A landscape with many peaks, sampled at points; each row gives a point and its height.
From any point a climber takes the steepest step (rise divided by distance) to one of its 2 nearest points. It stops when none of these is higher. Distance is the straight distance between rows; heights are no part of it.
K_229 (h 43.5): 62	134	106	117	80	98	120	102	104	89	85	98	79	131	115	79	96	73	118	101	107	88	58	105	82	86
K_37 (h 15.2): 70	97	128	106	113	71	114	132	132	109	128	81	94	128	124	79	106	90	94	108	85	102	121	98	105	113
K_67 (h 38.7): 84	91	126	96	117	89	88	132	83	100	106	99	110	108	115	102	69	128	92	96	108	75	142	119	103	85
K_811 (h 3.6): 99	127	100	134	99	109	128	91	110	95	83	128	112	86	103	114	93	96	126	119	88	82	74	116	96	107
K_870 (h 8.0): 77	117	99	82	78	81	89	104	86	103	80	86	106	117	99	89	131	105	93	91	101	76	115	65	102	109
K_582 (h 59.1): 132	46	84	119	106	77	98	125	129	122	111	80	95	94	96	95	78	119	77	106	116	114	130	118	112	88
K_143 (h 47.9): 93	55	98	75	103	92	86	93	98	87	119	108	108	77	83	66	90	89	97	82	84	124	72	88	88	99
K_11 (h 44.6): 97	36	95	85	108	104	106	107	90	85	121	104	106	87	89	66	61	100	84	88	90	102	92	99	73	79
K_844 (h 12.5): 76	126	94	86	92	68	79	138	123	118	108	62	86	115	106	71	110	67	57	117	113	50	98	87	91	128
K_643 (h 25.2): 73	138	127	125	107	135	136	109	113	81	95	81	91	111	139	114	101	98	114	116	77	82	130	110	103	129
K_40 (h 46.6): 115	121	123	89	107	116	103	80	73	105	107	125	94	102	80	102	141	78	129	91	93	130	94	83	123	76
K_536 (h 34.6): 115	84	58	100	67	98	80	64	79	102	108	112	97	74	67	98	115	73	65	109	110	109	107	101	101	114
K_915 (h 33.0): 94	102	98	83	110	108	85	111	123	101	110	68	86	106	121	133	121	97	71	103	90	101	132	88	105	127
K_527 (h 51.0): 81	119	112	77	106	113	104	100	98	98	86	116	94	112	104	96	114	93	140	89	92	98	51	81	100	78
K_645 (h 31.0): 155	60	108	105	123	126	118	90	121	76	114	71	111	79	111	106	57	124	108	74	115	166	128	110	99	89
K_611 (h 18.0): 97	92	91	103	101	101	97	97	100	102	111	126	86	86	86	95	90	84	111	105	97	116	63	117	100	69
K_517 (h 33.8): 92	134	66	102	78	117	82	95	72	96	87	99	69	116	100	91	79	84	66	116	146	83	72	113	80	87
K_963 (h 44.0): 121	50	85	114	107	93	106	92	130	93	100	109	137	60	96	101	77	132	122	105	83	107	101	99	100	117
K_642 (h 5.0): 104	142	116	122	93	108	120	90	84	99	88	117	108	114	105	134	118	99	120	107	104	94	132	111	113	94
K_61 (h 32.7): 88	114	81	118	76	84	99	101	111	105	121	98	103	83	89	91	105	74	65	124	97	67	114	110	90	136
K_170 (h 10.6): 69	124	114	82	110	83	94	145	120	119	102	71	115	113	110	95	111	85	72	89	106	43	98	79	97	107
K_328 (h 53.7): 80	114	120	68	104	98	111	106	95	115	91	90	108	115	93	89	142	83	128	76	92	91	70	52	112	85
K_508 (h 38.0): 80	124	78	100	63	90	93	90	74	94	72	111	84	118	97	69	85	87	95	103	125	88	57	114	76	81
K_663 (h 42.2): 165	96	112	112	122	121	124	83	109	120	92	95	107	90	100	125	105	122	118	88	102	160	115	114	125	116
K_106 (h 27.0): 86	124	110	117	102	142	130	88	107	77	105	82	75	116	123	121	118	90	108	110	89	123	125	97	97	128
K_354 (h 4.4): 111	112	109	126	103	113	106	84	103	92	93	130	121	88	110	140	99	99	133	114	85	104	106	125	110	93
K_838 (h 6.8): 103	107	94	94	77	95	93	88	75	102	87	91	95	113	93	103	127	127	84	96	102	97	150	83	110	122
K_69 (h 24.9): 129	72	139	99	115	101	101	80	85	86	126	107	116	94	88	101	92	103	122	89	83	127	122	107	105	78
K_723 (h 16.1): 82	106	121	115	98	79	112	104	115	94	106	98	98	121	111	96	111	94	109	103	93	111	100	103	103	98
K_807 (h 32.3): 100	89	87	103	90	69	96	115	96	108	104	104	118	86	85	77	84	114	75	115	104	57	109	108	100	117
K_599 (h 30.1): 115	120	58	112	82	95	97	100	95	118	80	104	79	101	98	83	85	98	74	130	134	71	72	111	95	116
K_388 (h 43.3): 105	99	114	84	88	91	109	84	75	105	100	108	90	123	84	72	124	103	115	81	103	133	83	82	107	83
K_390 (h 19.6): 93	124	112	109	109	119	137	101	88	103	65	112	92	131	117	95	86	130	128	100	104	96	91	109	102	93
K_786 (h 26.9): 147	63	136	110	122	113	117	79	101	77	131	82	118	81	95	105	77	112	108	84	83	141	139	101	100	101
K_939 (h 54.1): 136	99	145	77	142	121	111	97	113	109	97	105	91	106	112	114	113	99	143	84	81	150	77	93	119	95
K_359 (h 42.6): 104	101	91	80	93	130	96	61	80	89	118	121	75	89	80	83	119	68	109	95	92	153	66	78	100	98
K_499 (h 47.8): 143	104	134	89	128	112	110	102	103	125	87	94	105	109	116	133	123	119	116	76	93	144	118	109	119	116
K_936 (h 35.8): 88	59	84	89	94	92	86	103	89	93	110	110	133	74	87	78	81	111	77	99	79	60	101	84	80	121
K_261 (h 25.3): 112	147	78	119	89	112	111	103	101	113	57	107	96	107	96	89	97	120	91	122	128	54	71	99	103	115
K_853 (h 30.8): 75	114	76	108	90	104	77	99	127	89	108	76	64	98	122	115	111	88	73	129	99	93	124	94	96	133
K_524 (h 49.2): 71	140	110	113	88	80	110	110	100	108	108	108	107	106	90	80	98	42	98	101	107	73	55	123	88	81
K_445 (h 35.0): 87	95	99	79	117	83	62	126	113	106	103	78	91	113	116	128	109	111	78	92	108	92	127	96	100	96
K_851 (h 38.3): 97	97	99	88	117	106	94	108	97	107	125	110	108	94	88	110	127	79	78	91	74	92	101	91	103	106
K_137 (h 40.3): 67	72	120	97	108	69	93	133	91	98	119	94	98	122	108	76	64	106	83	96	107	88	121	118	91	76
K_379 (h 18.8): 113	108	80	112	105	97	80	102	100	105	101	120	93	95	90	127	97	102	105	100	118	105	83	121	109	71
K_682 (h 36.4): 153	74	99	104	123	115	101	84	120	94	96	88	99	81	109	121	84	132	124	76	107	167	95	107	110	99
K_988 (h 21.2): 100	97	115	106	113	123	123	98	96	93	70	100	84	122	134	113	75	143	135	94	100	130	103	116	96	93
K_45 (h 58.2): 136	79	79	106	99	120	109	78	84	104	88	111	110	82	83	116	96	129	98	102	107	121	124	99	110	100
K_82 (h 37.3): 107	77	79	123	64	87	80	84	103	86	102	75	70	99	106	93	74	115	87	117	127	123	136	122	94	88
K_912 (h 38.8): 119	80	71	100	80	120	99	58	83	87	124	114	90	66	68	78	113	79	89	102	91	147	84	87	97	114
K_791 (h 48.2): 76	121	87	94	98	133	94	83	100	75	94	109	80	108	112	121	113	81	116	99	101	127	62	86	91	87
K_900 (h 37.0): 106	77	127	116	103	77	115	99	101	107	111	134	138	83	85	91	89	106	135	110	79	85	93	112	106	91
K_964 (h 48.7): 127	75	68	102	95	127	101	92	91	97	74	91	95	90	103	107	67	137	82	114	125	107	136	109	105	101
K_413 (h 17.1): 92	102	102	114	103	74	105	104	137	112	110	105	90	102	98	92	110	79	121	107	97	117	64	111	106	100
K_367 (h 34.7): 86	84	84	118	55	59	68	94	119	92	106	76	84	98	105	88	93	111	92	123	116	104	133	109	99	108
K_902 (h 36.8): 84	124	119	84	121	86	81	137	94	111	100	92	111	125	108	124	101	113	87	84	112	62	121	109	104	63
K_431 (h 23.1): 119	91	139	110	105	100	113	76	91	89	97	97	95	114	109	106	91	125	135	91	96	150	116	110	106	85
K_441 (h 49.5): 128	111	131	78	140	135	117	99	84	111	118	106	79	104	83	110	133	77	109	91	80	142	96	93	126	85
K_380 (h 42.1): 81	54	95	98	99	80	81	114	106	78	129	90	94	97	109	86	64	102	84	96	98	113	110	111	77	78
K_937 (h 41.9): 119	71	58	97	71	102	82	84	85	91	89	96	87	91	90	91	70	117	74	118	130	95	114	101	93	91
K_646 (h 43.6): 124	75	109	77	134	122	78	94	96	93	116	97	117	77	100	134	111	116	104	74	72	128	110	82	93	116
K_826 (h 2.8): 78	112	100	115	116	99	103	110	111	88	104	120	109	89	112	108	67	103	108	113	97	72	76	115	84	102
K_150 (h 28.1): 99	90	63	110	59	55	75	92	94	110	85	99	112	74	84	66	78	103	84	121	117	58	95	111	93	121
K_241 (h 19.8): 88	153	114	111	106	118	130	117	112	108	61	95	94	129	119	116	108	108	123	96	116	69	78	96	107	88
K_491 (h 54.2): 151	50	80	98	114	108	91	116	109	109	85	77	100	87	94	113	76	137	84	89	131	129	138	116	113	79
K_873 (h 21.3): 96	153	86	97	101	117	93	115	108	114	51	88	91	120	124	122	113	120	99	96	127	64	84	91	108	101
K_402 (h 43.7): 87	68	110	75	90	91	107	88	60	91	108	106	109	115	87	55	99	103	97	80	79	117	87	80	87	98
K_576 (h 28.8): 79	114	90	109	93	130	119	92	99	92	112	90	61	118	109	97	115	69	77	121	92	102	110	95	87	123
K_836 (h 40.5): 105	70	123	75	135	107	73	117	82	92	119	109	120	91	100	127	110	99	104	71	74	97	112	93	102	85
K_77 (h 9.1): 52	132	106	77	84	84	97	117	100	102	82	76	119	119	106	92	114	95	98	82	100	50	87	66	96	98
K_577 (h 56.9): 80	117	136	79	98	87	103	105	94	117	110	114	131	104	82	83	137	59	120	84	79	65	79	73	114	88
K_419 (h 36.1): 97	119	89	109	100	98	104	94	107	105	116	125	122	70	79	115	122	72	94	109	81	67	90	100	105	121
K_693 (h 49.8): 117	81	85	102	115	108	102	93	116	102	94	98	112	78	104	121	95	126	103	102	84	108	113	99	102	126
K_889 (h 5.7): 96	133	85	118	85	114	101	89	74	108	84	101	94	109	96	126	117	102	79	114	118	83	136	107	116	110
K_107 (h 2.0): 69	137	91	93	118	124	104	121	122	98	88	96	88	102	123	113	85	102	94	112	101	62	63	96	75	113
K_528 (h 19.7): 100	132	73	100	92	96	78	100	106	103	72	100	88	110	106	131	115	118	104	96	122	100	84	101	113	88
K_706 (h 31.4): 97	91	62	95	61	74	76	80	88	103	97	119	121	69	75	80	115	90	87	103	98	88	86	100	89	117
K_810 (h 14.1): 69	90	97	91	92	61	100	125	127	115	117	78	93	117	105	67	121	72	75	107	92	88	100	89	98	121
K_680 (h 53.8): 83	116	129	94	108	76	98	114	92	112	125	123	117	103	82	90	110	55	109	92	95	67	76	110	100	80
K_79 (h 39.7): 112	52	104	106	102	92	111	95	98	90	112	129	149	64	78	85	81	113	116	104	72	86	96	91	90	110

For each start below, name the point where the climber stops.
K_445 -> K_143
K_261 -> K_577
K_826 -> K_873
K_390 -> K_939
K_844 -> K_873
K_150 -> K_45
K_61 -> K_45
